Points on a hilly landscape, in no order, each with its height.
From any point a ball rolls to the lowest of the 6 points nearest to it. It stops when none of these is lower. Distance is the straight distance between rows; heights are no part of it.
J_682 height 4.6: [147 156 109 159 162 135 124 150 115 155  92 127 142 113 127 159 113]
J_285 height 41.6: [102 111 118  99 101 161 169 134 118 133  97 185 166  58 162  78 157]
J_860 height 26.9: [100  90 191  73  80 100 130  88 103 133 111  95 153 145  89 125 119]
J_89 height 34.5: [147 134  98  76 128 189 182 102 134 117 136 174 135  42 166 107 162]
J_503 height 19.9: [144 111 155  89  82 141 130 168 147  61 132 114 125 129 150 105 102]
J_849 height 9.2: [137 129 181 106  74 112  99 121 109  74 136  84 117 129 123 131 120]
J_851 height 21.5: [144 163 115 178 170 138  93 121 129 161 156 147  92 188 151 152 105]
J_246 height 8.1: [135 152 151 150 104 113  91 117 106  74 168  99  87 111 114 141 152]
J_367 height 6.3: [133 159 109 163 161  96 110  96 171 118 197 102  76 136 107 154 163]
J_833 height 47.7: [110 119 127 107 109 146 147 143 122 142  60 150 166  78 149 108 141]
J_461 height 2.4: [132 148 144 143 125  81 113  92 141  94 188  95  99 114  73 151 152]
J_567 height 13.5: [123 161 101 162 129 138  89 125 141 127 194 123  54 183 127 160 130]
J_797 height 47.3: [130 111 120 113 122 135 127 156 150 111  93 131 145 130 141 118  83]
J_436 height 25.3: [143 152 124 168 162 138 104 150 139 148 148 146  86 203 149 142  90]
J_548 height 8.0: [141 137 100 132 146 147 137 162 122 129  83 151 149 109 155 135 110]
J_236 height 53.9: [107  97 135 102  93 118 149 150 141 132  75 141 174 116 131 120 122]
J_681 height 16.3: [124 156 114 167 163 126  91 100 138 164 194 128  75 217 146 151 134]
J_413 height 48.9: [ 95  64 176  50  82 119 145 122 124 114 100 133 158 129 140  96 119]
J_836 height 11.2: [121 155 101 181 166 108  95 104 150 141 182 126  74 193 121 147 125]
J_617 height 4.4: [127 149 121 175 143 112  90 121 109  93 217 101  51  78 141 117 204]
J_368 height 36.0: [127 136 110  92 125 170 172 124 114 146  83 151 155  45 171 122 139]
J_50 height 37.7: [ 97  80 170  73  68 102 142 112 108 114 108 112 144 134 121 109 112]
J_772 height 51.9: [122 106  99 109 127 148 144 175 138 108  90 167 157 100 164  98 138]
J_295 height 31.5: [175 143 105 101 139 175 179 113 114 153  85 126 135  71 170 141 117]
J_402 height 55.6: [135  90  73 112 120 162 150 193 154  98 134 165 133 124 153  64 121]
J_200 height 42.6: [131 127  64 126 118 190 156 135 117 100 130 196 141  79 173  73 154]
J_789 height 26.2: [132 154 112 156 130 106 119 148 142 121 133 116 127 160 108 160  88]
J_497 height 23.1: [137 138 128 129 109 109 123 141 143 109 135 105 140 142 105 155  99]
J_716 height 7.1: [132 123 157 114 102  84 123 121 124 123 131  93 143 137  88 142 121]
J_164 height 63.1: [106  74 133  82  96 127 139 151 147  96 108 159 168 123 147  86 125]
J_897 height 18.3: [147 139 120 171 164 114 119 121 106 173 119 108 154 104  73 157 148]
J_26 height 8.9: [130 126 187 111 113  69 127  80 123 113 159  94 140 118  51 129 163]
J_572 height 24.4: [139 144 130 173 162 145  82  91 128 187 170 142  69 233 158 137 139]
J_638 height 16.2: [135 149 140 127  99 128 108 148 148  88 149 101 112 135 124 152  94]
J_781 height 28.2: [151 160 102 159 187 177 135 129  90 149 104 159 118 149 168 140  89]
J_551 height 20.4: [130 133 126 153 138  95 113 128 139 153 120 111 155 127  64 146 134]
J_766 height 37.6: [121  94 133 112  94 108 135 137 128 140  79 105 175 135 110 137 114]
J_36 height 44.7: [ 71  63 181  44  97 122 163 107 104 142 101 148 144 145 134 109 108]
J_466 height 9.1: [124 158 107 151 156 129 103  83 146 129 215 104  44 152 130 152 166]
J_813 height 10.7: [150 167 110 189 179 138 109 131 121 155 108 134 118 168 134 161 105]
J_817 height 47.2: [139 114 106 126 140 162 137 181 150 118 111 150 125 148 159 103  91]
J_87 height 55.7: [ 74  76 157  99 109 135 154 139 134 149  74 151 169  93 139  84 142]
J_9 height 40.9: [111  86 167 109 105 108 133 112 106 177  98  89 171 132  83 123 139]
J_835 height 9.4: [142 144 137 178 173  80 129 117 143 166 156 103 140 106  43 152 180]
J_960 height 53.8: [ 89  81 165  97 100 121 143 126 116 175  79 129 169 122 130 102 131]
J_862 height 32.7: [146 135 111 155 154 134 131 152 132 127 116 137 128 151 145 140 100]
J_592 height 52.6: [144 127  82 132 157 181 158 153 102 117  96 174 136 102 185  76 126]
J_827 height 5.6: [134 135 156 125 157  65 130 102 153 113 180  90 126 111  54 140 170]
J_720 height 7.0: [126 160 137 140 111 100  95 115 138  89 178  87 113 131  96 159 137]
J_549 height 23.7: [163 180 108 162 170 165 135 112  84 152  96 138 129 120 155 153 104]

Where does a ball stop that starts at each point below?
J_87 -> J_682
J_413 -> J_716
J_36 -> J_716
J_681 -> J_461
J_200 -> J_682
J_567 -> J_461
J_236 -> J_716

Two balls start at each pair of points below. Name the first point that both come to, or write -.
J_436 and J_797 -> J_682
J_817 and J_638 -> -
J_836 and J_851 -> -
J_960 and J_849 -> -
